Each row is a point on a landscape with many valleys, with its height.
A ball rolls from a point to the lowest of its 4 nearest points, and stops where none of them is lower. Distance is the straight distance between rows; heights are no part of it.
mos height 54: [ -2   6   0  -9  -1   9   6  -4   1 -16  -3   6   6   5   6  12  -9  -4
   3   8   9   8   0  18   9  -8  13   4   6  14   5 -23  -7   2   7   0
 -12   0   9   0   1  -2  12 -10   3  16   6  -2  11  14  -4   5  17 -13
 -19]
Vupo height 568: [-18   1   3  16   8   5 -15 -17  10   3   3  -5  -8 -11  -6   5   6   3
  -2   0 -15   4 -16  -4  -8   5   8  12 -12   0  -9   3  -4 -14  -6   6
  -8 -19 -16  16  -7  16  18  -6 -25  -1  -2  -6 -15  -7 -13   7  -6 -12
   0]
Nafu height 699: [ -8 -13 -16   2   2  29 -13 -24  18  -5  -9   3  -6  -5 -14  26  -7   0
   8 -12   1   4  11   8   0   6  25   8   7   0  -4 -19 -21 -24   2  -5
 -24   5   7  14 -11  -1  10  -3 -13  22  -3 -23  11   2  -8  -5  12 -23
 -15]
nilez height 497: [ -8  15   0  28  12  10  -7 -13  24   5  -7  -5  -3 -30 -21   8  18   9
   6  -1 -22 -19 -24 -25 -16  -1   4  17 -12  -2  -9  20  -2   1 -12   3
 -10 -19 -18  15  -1  12   3  -8 -20  -9  -9 -10 -19   0 -17  -2 -20   1
   6]
livom height 473: [ 10  22 -11  22   5   6  12  12  38  21 -17   2  16 -30 -20  13  20  -2
  16  -6 -18 -34  -9 -16 -18 -20  -4   6   8  -5   3  21  12   8 -18  -6
 -13 -16 -16  21  12 -15 -17 -23   1   0 -17 -28   0  13  -7  -3   1  33
  -9]
Sivu height 482: [-21   8   7  20   8  -2 -21 -10   2  -1   6  -5  -7  -6  -7  -3   7   7
 -10   2 -29   0 -22 -17 -14   4  -5   6 -21  -2 -10  18   1  -5  -5   2
   2 -23 -18   6 -11  20   7   4 -30 -15   1   1 -24  -7 -11  -2 -26  -2
  18]
pud height 352: [ 12  26  -7  20  -5  -1  11  32  39  11 -20   5  21 -35 -11  13  18 -11
  13  -3 -16 -33  -5 -18 -21 -23  -2   6  13  -9   8  21  17  32 -20  -7
 -21 -10 -16   8  12 -26 -18 -15  10  -3 -17 -23   0  23  -9  -6  -5  37
 -11]
nopo height 447: [-15  29   8  14   7 -15 -19   6   0   1   6  -6 -10  -8  -7 -10   7  -8
 -17  -1 -32   5 -16 -18 -24 -11  -8   2 -28   2  -6  17  13   7  -6   7
  -1 -22 -11   5  -9   6   0  -4 -20 -17   7   7 -26   4  -4   4 -21   6
  23]
vulo height 355: [-19  -6   2  -2   3   4 -26 -26 -20   3   7  -2 -11  19   9  -1  -6  -8
   0  -2   1  23   6   8  -1   5   0  -6  -9  -5 -22   3 -23 -28   5  -8
  19 -20 -12   3  -7  16   6  13 -12   2   0   8 -12 -11  -5  -1  -5 -17
   9]
lus height 295: [ 11  -4 -11 -11  -5 -14  16  14   2 -15   1  16   3   4  25  -5   2   5
 -10  13  -1 -15 -22  34  30  -2   5  -8  12 -10  24 -30  12  28 -17  12
 -22  23  12 -18   3   2   4  -3  31  -2   7 -12  22   4  -7  14  12  -3
  -8]
zon height 137: [  9  -4  -1 -31 -10 -29  28  19 -32  16  14   4   5  21  33 -12   2   4
 -10  -1  27  -2   3   9  13   2 -15 -15  12 -15   5  -7  15  20   2   9
  22  23  18 -15  12  12 -20   9  36 -20  14  26   8 -12  21   5  -1   6
  14]
lebip height 422: [ -9   8   4 -12  -3 -17 -16 -10 -27  13   4  -3  -2  32  12 -13 -12 -11
   7 -12  22  24  19  10 -11  -3 -13 -13  -7  -6 -22   6  -6  -9  16 -14
  40 -13   2   0   8   6  -8  11   1  -3   1  26 -10 -16  13   0  -5  -4
  13]
dor height 427: [-17 -31  -4   8  10  24 -26 -31  10  -6   1   0 -14  -4  -1  17   4  -1
   1   6  -9  14   3  -3   3  20  18   5   2   0 -13  -5 -31 -30  -2  -2
  -6  -4 -18   6 -11  17  16  17 -22  15  -3  -7  -1 -20 -14  -4  -4 -22
  -3]
velu height 398: [-20 -25  10  23   7  11 -26 -23   5 -11   8 -13 -12  -6  -6  -3   7  15
  -4  16 -21   3 -11 -15   1  25  -5   4 -19  -3 -16  15 -14 -21   3  -7
   4 -16 -37  -4  -4  20  17  23 -29   3  -6   0 -17 -25 -11  -5 -21 -11
   9]
Guke height 413: [ -3  -4  12 -19 -13 -40  13  33 -17   9  13   4   1   4  29 -17  -7  -7
 -28   6   1   0 -15   1  18 -12  -5 -10  -2  -8  18  -4  25  32 -18  13
  -5  11  -6 -24  -1   9  -5  -3  28 -20  18  15  -1  -7   7  19  -3  11
  14]
pani height 491: [-15  14  11  -3  -4 -26 -10   1 -14   8   8  -7   0  17   8 -11 -13 -14
 -11  -3  -2  16  -5   2  -7 -14  -6  -8 -17   3  -9   3   6   1   2  -5
  13 -19  -6   5  -1  10   3  -7  -7  -5   8  21 -15  -6   4  12  -3  -4
  10]
bubez height 587: [-13 -11  -5  11   9  16 -15 -24  11   1  -5  -1  -7 -11  -7  13   3   2
   1  -4  -5   5  -8   3   0   6  17  13  -2   0  -9  -7 -12 -21  -5   2
 -12 -13  -9  14  -3  15  17  -4 -21  12  -2 -10  -3  -7 -17   2   1 -17
  -8]
Veba height 830: [  5   4  -4 -16  -3  28   6  -4   1 -32  -9  16   4   4 -14  15 -19  -3
  17   0   9   0  15  10  16   4  16  -1  11   5  11 -25 -22   2  14  -6
 -18  16  33   1 -14 -15   4  -1   2  17   5 -13  18  26   2  -7  15 -16
 -17]
Kada height 549: [-10  13   9   1  -1 -19   3   5  -3   0   2  -2   0   3   5  -6  -4 -12
 -10   4  -6  14 -11   3  -5 -12   0   4 -16   9   1  -4   8   1  -3   1
  -8 -21  -7   3   1   9  14 -13 -10   0   6  11 -10   3  -7  16   3  -3
  -4]
sem height 445: [-12  39  -6  19   7   3 -17  12  20  -6  -7   1   3 -28 -13   9  16  -6
  -5  -5 -35 -16 -13 -29 -22 -13  -1  12 -11   0 -11  24   3  27 -16   3
  -7 -16 -12   8  -9   6 -12  -2 -11 -25  -2   1 -18  16  -9  -7 -35  11
  12]
Zapi height 79: [ -6 -15  -3  -9  11  18 -32 -25 -21   2   8   3 -13  25   6  -3  -8  -9
   5  -1   8  27  22  11   3  18   0 -15  -5  -5 -26   7 -37 -36   5 -10
  30 -11  -5  -1  -7  13  -2  28  -5   0  -5   9  -8 -12  -1 -13  -8 -16
  18]
nov height 520: [ 24  -1  -6 -30   8  10  27   9 -21 -25  12  19  -5  20   4  -8  -1  10
   0  11   5  -6   4  27  31  19  -3 -10  14   5  18 -17  -1   5   8  23
   3  36  55 -20 -13  -5 -20   5  27 -14  15   5  20  20   9 -13   9  -7
   8]
pipu height 38: [  0  -4 -12   9   0  10  10  -6  29  -7 -12   3   3   0 -15  20  -7   3
  12  -9  -5  -7   8  17   2  -8  16   7  11   6  13 -25   4  -4   6  -2
 -25   6   9  19   2 -14   8 -16  -3  29  -7 -27  21  13  -2   5  25   5
 -22]
guvi height 550: [ -7  -3  -6  31  13  20  -6 -21  38  14 -13 -11  -1 -34 -25  16  18  19
  17  -1 -11 -26 -17 -26 -12   2   4  17  -4  -2  -8  19  -3 -12  -9  -4
  -9 -10 -19  19   4   4  -4  -5 -18  -2 -15 -23  -2 -11 -14 -10 -15   4
   0]
Tofez height 601: [-15   6   5   2  -2  -8 -13 -11  -6   4   5  -4  -1   8   9   0  -4 -10
  -6  -3  -4  15  -7   7  -6  -5   1  -2 -12   4  -9  -3  -3 -13   0   2
   0 -23  -6   9  -3  13  12  -6 -16   4   6   9 -12  -1  -9  10   1 -11
   0]
Dil height 200: [ 20   8  -1  19   0  -6  19  32  24   2 -10   1  14 -29  -7  -4  18   5
   4   8 -16 -30 -17  -1  -5 -15   4   7  14  -7  20   3  32  29 -13   3
 -24   2 -11   0  18 -25   0 -19  13   4 -11 -29   6  16  -8   7  10  38
 -16]
Sufes height 479: [ -1   8  17  -7  -8 -42   7  38  -8   2  13  -3  -1 -10  16 -18  -2 -14
 -33   7 -11   7 -12 -20  -2 -18  -5  -7 -10   7  16   7  31  34 -12  10
  -9   2 -11 -16  -1  -1  -1  -4  12 -20  12  19  -9  -1   5  19  -6  17
  11]
rago height 350: [  5   5  -3 -13  -4 -16  -9  -6 -40  13   0  -3  -3  34   0 -19  -3  -5
  16 -20  40  17  31   7 -17   5 -13  -6   0  -9 -26   7   8   0  28 -14
  51  11  15   0  17  -7  -5  18   8   1  -3  36 -13  -9  24 -13 -10   6
   6]
galuz height 240: [ 12   2   1 -25  -4 -14  28  14 -24  -4  11  13   7  18  26  -6   0   5
  -8  10  18  -3   1  22  25   3  -3 -11  11  -2  11 -16   7  12   2  18
   7  19  22 -19   5   8 -15   8  33 -14  11  14  15   4  10   2   5  -7
   4]
Razan height 521: [  7  18  -7  23   2  -1  12  11  29   7 -12  -5  15 -26 -14   3  17   0
   7  -3 -12 -19 -14  -9 -17 -11   3  12  -4   0   5   5  15  13 -13   2
 -18 -11  -7  15   8  -7   5 -25  -5   5 -11 -17  -2  12 -14   5   7  21
 -14]
nozo height 463: [-14  30   0  24   8   3 -13   2  18  -3  -4   0   2 -26 -17   5  12   0
  -1   1 -31 -12 -22 -31 -17  -3  -1  12 -19  -3  -7  25   2  13 -12   5
  -4 -18  -9  11  -9   9  -3  -1 -21 -19  -3  -4 -25   7 -12  -7 -32   8
  13]
pufat height 412: [ -4  -1  -1 -14   3   1 -20 -20 -35  10   7  -5  -7  31   7 -11  -9 -10
  10 -11  24  22  32  12 -11   6 -10 -11  -4 -10 -28   6 -17 -21  16 -13
  45 -12   6  -1   4   1 -11  16   0  -1  -5  21  -9 -10  11 -12  -7  -5
  13]
fomab height 403: [ -1  36   2  12   2 -12  -5  30  11  -2  -2  -3   5 -30  -4  -4  13 -15
 -12   0 -29  -3 -12 -23 -24 -15  -4   6 -16   7   2  17  20  28 -14  10
 -12 -11  -6  -3  -5  -4   2 -11  -6 -20   3   5 -18  17  -8   8 -18  18
   7]
bibi height 64: [ 16  -2 -15 -34  -9 -21  25  26 -18  20  30   5   4  16  37  -9   7   3
 -10  -1  19 -14  -2  30  30   9 -16 -17  10 -22   0 -13  23  18 -19  22
  15  31  25 -28  -2  10 -27   7  40 -28  16  13   2  -6  16   6  10  -2
  13]
zep height 625: [ -6   7  -6  18   8   6  -4 -11  18   8  -4  -8  -1 -18 -10   5  10   0
   1  -4 -11  -6 -16  -3 -12  -4  10  13  -6   2  -3   0   3 -10  -6   3
 -14 -15  -8  16   1   9  11 -18 -17   7  -6 -11  -6   3 -18   6   2  -5
  -8]
Fikom height 565: [  4 -36  -9  26   7  30  -6 -29  46  18 -10 -15  -7 -22 -24  26   9  32
  13 -13  -1 -21   9 -12 -10   8   7  15  13   2   9   7  -9 -38  -5  -9
 -23   4 -19  23   1 -10  -9   0 -20  16 -20 -39  19 -15  -5 -18   3  -3
   6]
meba height 429: [-16 -40   3  25   6  21 -30 -27  17 -16   2  -9 -12 -14  -5   5   4  13
   0  17 -17   4  -3 -17   2  30   2   6 -10   5 -10  10 -22 -28   2  -6
  -2  -6 -38  -3  -3  15  20  27 -28  12  -4  -1  -7 -29 -18  -3 -14 -16
  -1]
litep height 530: [ -5 -26  -3  34   8  24  -9 -28  38   6 -10 -15  -8 -29 -24  15  15  25
  14   4 -10 -23 -11 -23  -7  14   8  20   1   3  -9  18 -10 -23  -6  -7
 -11  -2 -27  17   4   4   4   1 -22   5 -18 -22   3 -16 -11 -12 -12  -2
  -2]
zozap height 396: [ 14   5   7 -30   1   7  25   5 -34 -14   5  12   2  20  10  -5  -5   6
   1  11  22  10  12  16  23   5  -2  -6  11  10   7 -12  -7   0  19  10
  11  16  37 -14  -3  -2  -8   4  21  -6  11  12  15  12  12 -10   6 -11
  -1]
Vuge height 397: [ -9   5  17 -11 -14 -44   1  27 -15   8   8  -5  -1   9  19 -16 -12 -16
 -25   0  -2  11  -6 -11  -4 -21 -11 -10 -13   4  12   6  23  25  -1   3
   7  -1  -6 -12   4   2  -3   0   9 -15  15  29  -9 -11  14  17  -4  14
  13]
Tof height 37: [ 13  18   3  12  -4 -10  11  38  14  -4 -12  -1  16 -32   0  -7  17  -8
  -6   5 -17 -19 -18 -13 -12 -11   3   6   3  -1  18   9  29  37 -16   8
 -24   1 -10  -6   8 -19   7 -19   8  -4  -4 -15  -1  16 -10  10  -5  26
 -10]
Piz height 262: [  5  17   7   8  -1 -13  10  22  10  -3  -5  -1  10 -17   2  -7  10 -10
 -10   5 -15  -7 -20  -6  -9 -11   2   6  -6   3  14   0  22  22  -7  10
 -20  -8  -6  -2   5  -2  13 -23   1   4   2  -5  -3   9 -13  14  -1  13
  -9]
pomek height 430: [  7  33  -8  18   3   1   4  20  33   7 -15   1  18 -38 -16   9  18 -10
  10  -5 -17 -24 -10 -24 -23 -16  -1  10  -1  -3   0  22  15  23 -19   3
 -14 -14 -10  11   5 -14 -10 -19   0  -7 -11 -16  -6  16 -11  -2 -13  24
  -6]
kesup height 685: [ -7  -1  -1  -9   3  17 -14 -20 -10  -4   2   3  -2  11   4  14  -8 -12
   4   1  10  20   9  14   4   3  12  -2  -3   9 -11 -11 -25 -21   6  -3
   1 -11   5   5  -7   7   8   2 -12   9   3   1  -2   3  -7   0   7 -24
  -8]
zolu height 313: [-21 -23   7   8   9   7 -34 -28  -7  -3   9  -4 -13  15   5  -5  -6   3
  -4   7 -10  19  -3   0   2  14  -5  -4 -13  -7 -17   9 -25 -31   0  -9
  12 -19 -24   0  -9  20  11  28 -18   3   0   0 -14 -22 -10  -4 -14 -14
  18]
Bet height 555: [-10 -13  -5 -10   8  29 -23 -24  -5  -4   0   5 -10   3   3  14  -6 -10
   4  -2   4  21  12   9   5  11  16  -3   0   5 -18 -11 -35 -25   1  -3
   1  -4   7   4 -13  10   9   8 -15  11  -2  -6  -4  -3 -11  -5   3 -29
  -3]
Nepes height 410: [  9   0   3 -17   5   9  -9 -11 -43  10   6   0  -9  27   1 -14  -3  -4
  10 -13  27  27  38  12 -10  11  -3 -10   3   1 -24  10 -16 -22  21  -7
  47   0  19  -7   7  -9  -8  17   6   3  -5  17  -8   2  17 -14   2  -4
   4]
gadom height 615: [  9 -18 -11  28   7  26   3 -23  44  28 -12 -17   0 -18 -26  23  10  23
  12 -19  -7 -24   5  -4 -13  -2   2  17  14   1  12   8  -4 -37 -11  -4
 -23  -2 -16  34   1 -15 -15  -9 -14  14 -23 -45  21  -4  -2 -14  15   3
   2]
koden height 761: [-10  -7 -13  10   1  20  -3 -18  22   1  -8   0  -2  -9 -12  21  -2   1
   8 -11  -3   2   3  10  -1  -2  21  10   4   5  -3 -17  -7 -13   2  -2
 -21  -4   2  19  -2   0  14 -12 -15  21  -5 -19   9   5 -11   4  16 -13
 -17]
Pame height 614: [  1   4   3   0  -2  -8  13   6   4  -8  -8   4   9  -2   7   1   0  -8
  -5   8  -4   0 -11  17   9  -8   8   6  -3   6  12 -21  10  14   0   3
 -23  -5   0   2   7   1  17 -18   3   9   4  -5  11   8  -9  17  16   0
 -20]
Zita height 402: [ 12   2  -1 -22   0   0  21   8 -19 -20   3  15   3  13  22   1  -4   2
  -5  13  13  -4  -4  24  31   3   2  -9  13   5  13 -21  -2  13   5  13
  -2  18  28 -12   0  -1  -6   5  28  -7  11   3  19  13   3   0   9 -12
  -5]
tud height 415: [ 12   8  -7  21   2  -1  20  10  31   0 -10  -3  11 -18 -10   5   9   7
  11  -1 -11 -16  -8   6  -9 -10   4  11   6  -1  12  -6  21  12  -5   5
 -24  -1  -7  11  15 -13   9 -21   0  18 -11 -26   8  11  -4   6  18  21
 -22]
Ziv height 527: [ 27  15  -5  26  -1   8  23  21  39  20 -14  -2  18 -20 -17   8  15   7
  18  -3 -19 -31  -5   1 -10 -24  -9   2  18  -3  16   9  16   9 -14  -4
 -15  -6 -18  15  15 -31 -22 -19   4  14 -22 -42  14  17   4  -3  20  38
  -8]
kag height 470: [ -9  28  -7  26   7   9 -11   0  31   8 -14   3   5 -35 -22  16  17   2
  13  -3 -25 -30 -17 -30 -22 -10   5  17  -7  -6 -11  29   0  17 -15  -2
 -10 -17 -18  16  -2   4 -10  -6  -7 -18  -9  -9 -14  11 -14  -8 -30  13
   6]
Dur height 881: [ 17  -7   1 -30  10  40   6  -4 -31 -17   7   6  -6  15 -23 -12 -17  -6
   9  -1  12  27  30  -7   9  22   0  -6   3  11  -1   1 -32 -30  16   3
  13  16  40 -12 -28 -19   0   1  -6   3   2   2  -4  21  10 -18  16 -18
  -2]
Rinu height 302: [  0  -2  -6 -19 -25 -42   8  21 -27  13  -6  -5   0  26  20 -20  -9  -4
  -5 -20  33   3  11 -14  -3  -8 -25  -6  10 -10   0  -3  22  37   4 -10
  37  30   8  -7  19   4  -7  18  26 -16  15  44  -6 -23  39   4 -18  24
  16]
bem height 442: [  5   2  -1  -6  -4 -12  19  10   1 -17  -3  11   6   3  21  -1  -1  -3
  -8  13   4  -9 -16  21  24  -6   6  -2   9   2  17 -26   9  20  -3   8
 -23   9   8 -12  12   1  10  -4  21   6   5  -4  17   7  -4  15  11  -2
 -12]
bigut height 231: [ -3  -4  12 -23 -14 -40  18  24 -21  12   9   4   2  19  31 -14  -7  -4
 -16   3  17   6  -1   3  15 -12 -15 -12   3  -6  12  -3  19  25   2   1
  13  11   2 -18   7  11  -9   3  28 -13  16  29   0 -11  18  13  -6  10
  16]
butu height 490: [-11 -12   6  38   6  22 -15 -19  30  -6  -4 -11  -1 -32 -23   9  14  25
  11  10 -21 -21 -19 -35  -8  22  -3  16 -11   1  -9  28  -9 -12  -4 -10
  -3 -12 -37   6   0  10   6  11 -26  -6 -13 -10  -8 -15 -13 -13 -27  -3
   3]
Kife height 351: [  0   5  10 -21 -14 -29  12   9 -35  11   5   1   3  29  23 -13 -12  -3
  -3  -3  32  18  14   6  -1  -7 -15  -8   4  -3  -5   3   8  10  17  -4
  32   0   8  -6  11   3 -11  10  19  -5   9  38  -2 -11  21   4  -6   4
   9]
duzu height 666: [  1   7  11 -19  -6 -13  15  11 -20  -2   5   5   7  17  24  -3  -9  -8
  -5   9  19  11   1  15  13  -7  -2  -6   4  10   1 -12  -3   6   7   2
   6  -1   9 -10   5   4  -1   2  18  -4   8  20   7   3   8   7   8 -10
  -4]
zisa height 638: [ -4  -8 -12  -3  -5  31  -8 -16  27 -12 -10   8   0   2 -23  28 -16   0
  15 -14   0  -5  16  12  -4  -3  19   1  11  -3   8 -23 -13 -13   5 -11
 -26  16  16  18 -13 -17   6 -10 -11  29  -3 -31  19  11  -4  -6  22 -16
 -17]
Dogad height 758: [ -5   7   7 -13  -1  -6   1  -5 -18   2   2   2   5  14  13   1 -13 -11
  -2   3  13  21   3  16   5 -13   3  -4  -5  11  -5  -9  -8  -7   5  -1
   4 -14   2   1  -1   5   8  -5   0   4   6  13  -1   3  -1   6   7 -15
  -6]
Vav height 376: [-10   6  10 -12 -15 -42  -6  11 -23  15   3  -7  -1  28  14 -20 -21 -12
 -13 -11  11  15   6  -4  -9 -20 -17 -12 -11   0  -9   6  12  16   9 -11
  30  -2  -4  -1   7   3  -6   5   6 -12  10  36  -7 -12  23  10  -8  14
  16]
vir height 444: [  4  -3   8  -9 -10 -30  18  31  -8  -3   5   6   4  -4  20 -12   3  -6
 -22  12  -1  -9 -21   6  17  -7   0  -6   2  -5  22  -6  22  34 -17  15
 -20  10  -5 -15   4   4   7 -10  21 -10  12   1   3  -1  -7  14   3  10
  -1]
Pusa height 456: [-13 -25   8  34   7  23 -23 -24  22 -15  -1 -16  -8 -27 -17   4  11  22
   4  22 -20  -6 -13 -27  -1  25  -1  12 -13  -1 -11  22 -13 -17   1 -10
   1 -10 -43  -6  -1  10  19  19 -30   4 -11  -6 -12 -26 -13  -4 -22 -10
   2]
fupip height 717: [ 18   5 -12  25   7  15  19   0  40  21 -15  -9   8 -15 -21  14   6  19
  19 -15 -16 -24   6   7  -7 -17  -8   8  18   4  17  -1  12 -14  -3  -4
 -19  -8  -9  25  11 -25 -13 -17  -5  20 -19 -42  19   9   5  -6  26  25
  -8]
Zin height 820: [  3   5   4 -26   3  21  -6 -11 -26  -7   2   9   2  13   1   4 -11  -9
   2   2  17  26  21  13   7   5   7  -6   0  12 -11  -5 -28 -20  13  -3
  10  -5  21  -4 -12  -3  -1   7  -3   8   1   7   5  13   4  -5  10 -23
  -7]
zud height 882: [ 21 -17  10 -30  12  25  20   3 -35 -29   9   9 -10  22 -36 -26 -22   2
   6   4   6  16  18  -9  14  27   0  -5   6   7  20  -4 -17 -26  22   4
   3  29  53 -22 -34 -26   2  -6  -3   3   7  -1  -1  26  11 -18  20 -11
   2]
gog height 472: [ 17  -9  -6 -15   8   7 -17 -19 -47  10   7  -2 -15  30 -14 -21   1  -7
  12 -17  29  27  49   8 -22  27  -5 -12  -4  -7 -32  16  -7 -25  24  -6
  52   9  20  -7  10 -11  -7  20  -2   5 -13  16 -12  -2  18 -18  -2   4
   4]
Dof height 318: [  6  -4  -1 -22  -9 -27  20  20 -13   2  12   8   2  10  34  -7   3  -2
 -20   7   7  -8 -18  18  27  -7  -3 -14   5  -9  15 -17  16  27 -16  15
  -9  16  12 -24   1   8  -7  -4  32 -15  14   6   9  -2   0  18   8  -1
   4]
Baveb height 270: [  1  -9  -4 -20   9  15 -21 -19 -31   4   9   2 -11  22   2  -5  -6 -13
   6  -6  15  30  29  10  -2  14   0 -13   0   1 -26   6 -33 -31  10  -6
  35  -8  11  -4  -6   7  -6  20  -4   2  -5   9  -6  -2   6 -11   0 -18
   9]
sorav height 216: [ -1 -10   3 -23 -18 -41  21  26 -22  19  11   3  -2  17  34 -12  -2   2
 -16  -9  22   2  -3  -1  15 -10 -14 -15   7 -14   6  -3  21  30  -7   4
  20  21   6 -15   9  10 -20  12  34 -19  17  31  -1 -19  25  12  -7  15
  20]
silal height 678: [  8   0  -7  -2  -5   6  15   3  10 -22  -6  15   3   6   7   6 -10   6
   6   6  -2  -9  -3  26  21  -6  11   1  15   5  21 -32   3  15   8  -1
 -26  18  17   2   4  -9   6  -2  15  16   4 -17  26  12  -2   4  21   0
 -23]
pamaz height 423: [  0   5  10 -18  -5 -12   2  -2 -33   7   4  -1   4  26  16  -8 -13  -6
   3  -3  28  22  20  12   0  -4  -9 -12  -1   2 -12  -2  -3  -7  18  -8
  33  -7   8  -5   7   0 -10   8  10  -5   4  30  -2  -5  11  -1   3  -8
   2]
Bas height 458: [ -4 -35   4  38   4  29 -26 -25  37 -13   0 -20  -6 -33 -21  10  12  24
   9  25 -15 -14  -4 -32  -8  36  -4  11  -5   8  -9  20 -18 -28   5 -20
   0   0 -52  -8   2   2  12  19 -30  12 -14  -3   0 -34  -9  -9 -12  -8
 -10]
vot height 554: [  5  10  10 -25  -1   1  11   3 -30  -3   4   7   5  20  15  -2 -10  -2
  -1   4  22  18  14  14  10  -4  -1  -9   7  11  -3  -7 -12  -7  19   1
  16  -5  19  -9   2   3  -4   3  14   1   7  18   7   6  11  -1   9 -12
  -4]
Mukug height 440: [-10 -32   8  39  -2  27 -28 -20  21 -22   6 -20  -6 -22 -10   1   7  16
   5  29 -25  -3  -5 -30  -1  34  -9   7 -17   4 -10  19 -16 -25   8 -14
   2  -8 -47 -13  -1   8  21  31 -36  10  -7   4  -8 -34 -11  -5 -17  -8
  -3]
Pove height 347: [ -8   0   8 -11 -21 -51   1  27 -17  15   3  -4  -7  15  17 -18 -18 -11
 -21 -10   9  11   1 -13  -5 -25 -18 -14  -6   2   4   6  22  33   4  -5
  24   9  -5  -9   8   3  -8   7  16 -16  18  37  -7 -18  29  15 -12  24
  21]
dip height 446: [-10  20  12   2  -5 -30  -6  17 -10   4   8  -7  -3   0   6 -12  -6 -17
 -26   0 -16  12  -7 -14 -15 -19 -10  -7 -23   8   4  10  21  16  -3   3
   0 -13  -7  -2  -5   1   4 -10  -7 -14  10  20 -16  -1   4  15  -7  11
  14]
sakoz height 600: [ -9 -36 -16   8   1  38 -17 -31  40   4 -12  -2  -9  -6 -27  31  -5  13
   8 -24   0 -11  22  -1  -9   9  22   5  13  -6   8 -10 -14 -36   3  -7
 -29  14  -2  25 -13 -11   1  -2 -17  25 -10 -35  23  -7  -5 -14  13 -16
  -4]
Lelu height 321: [  1   5   1 -11 -16 -34   0   8 -31  12  -2  -5  -1  32  10 -21 -11  -5
   5 -19  38  10  17  -1 -12  -8 -23  -1   6  -9 -13   4  16  22  23 -17
  44  16   9  -8  20  -1  -6  15  16 -11   4  44  -8 -14  30  -4 -14  13
  11]
gebep height 492: [ -2   2  14  -9 -12 -35  14  28 -10   1   3   2   1   6  25 -11  -4 -11
 -28   9   2   1 -13   1  11 -14  -5  -7  -5   2  19  -5  18  25  -7   9
  -7   1  -7 -11   1   5   1  -6  16  -9  13  16   1  -4   0  17   3   4
   4]
rapab height 599: [-10 -18  -8  23   9  19 -11 -31  33   5  -8 -10  -5 -18 -15  19  10  17
   4 -10  -7  -4  -6  -5  -7  11  17  17   1   3  -7  -2  -8 -23  -9  -2
 -18  -4 -15  22   0   8  11  -7 -22  16 -10 -23   3 -13 -14  -6   2  -9
  -8]
Supe height 877: [ 13  -4  -7 -26   3  42   0  -7  -5 -28   0  13   2   7 -34   5 -21 -14
  18  -3  13   8  18  -6  13  20  13  -8   9   1   7  -9 -35 -19  10  -5
  -8  20  39  -7 -35 -22   3  -3  -8  10   0 -11   3  29   4 -19  15 -24
  -9]
fabof height 201: [ 14   3 -17 -22  -8 -19  14  16  -5  -4  17   8   3   9  34  -4   4   2
 -12  11   4 -21 -17  42  34   2  -1 -13  13 -15  13 -27  18  30 -26  18
 -12  30  22 -26  -6   6  -8   2  36 -17  11 -11  15   3   0  13  15  -7
   0]
nekin height 879: [ 15   0   4 -27   6  30  12   0 -22 -32   2  16   1  13 -20  -2 -17  -2
  14   6   9  10  14   2  21  19   7  -4  10   9  13 -14 -21  -9  20   4
  -5  25  47 -13 -23 -17  -2   0   1   3   8  -2  10  33   4 -20  18 -16
  -6]
pepeb height 370: [ 13  -2  -5   6  -6 -19  16  21  13 -14  -2   7   8  -6  15 -11  11   8
 -12  15 -10 -19 -25  20  14  -3   8   2  11 -12  24 -18  28  34 -17  10
 -25  18   3  -9  12  -6  12 -11  22   8   0 -23  14   6 -10  14  12  18
 -16]
bug height 474: [ 16  -1  11 -29   4  12   9   0 -48   1   7   5  -5  26  -5 -13  -6   3
   5   1  26  23  36   6  -2  11  -6  -8   7  11 -11   3  -8 -17  25   3
  33   9  35  -9   2 -11 -11   9   8   0   2  17   3  11  19 -13   9  -9
  -1]
vos height 650: [  7   7 -13  28   7  14  11  -9  39  21 -12  -6   7 -25 -21  14  15  15
  17 -14 -12 -28  -8  -4 -15 -10  -1  10   4   1   7  10   7 -10 -14   2
 -13 -14 -12  30  11  -9  -8 -20 -10   7 -19 -31   4   9 -10  -6   8  19
  -8]

Where does a ball stop that starts at each point below?
Sivu => Tof
livom => Tof
nilez => Tof
pani => bibi
Kada => bibi
Sufes => bibi
litep => Zapi
guvi => Zapi
Lelu => bibi
Mukug => Zapi
Bas => Zapi

Call two points neighbours if one is among the 4 nearest of the other. Go from one point of each pair to the other, from neighbour to neighbour, staying as low as possible. Name the highest point that can't be avoided.
Tof / Zapi => nopo
Tof / pipu => tud
bibi / Zapi => Nepes
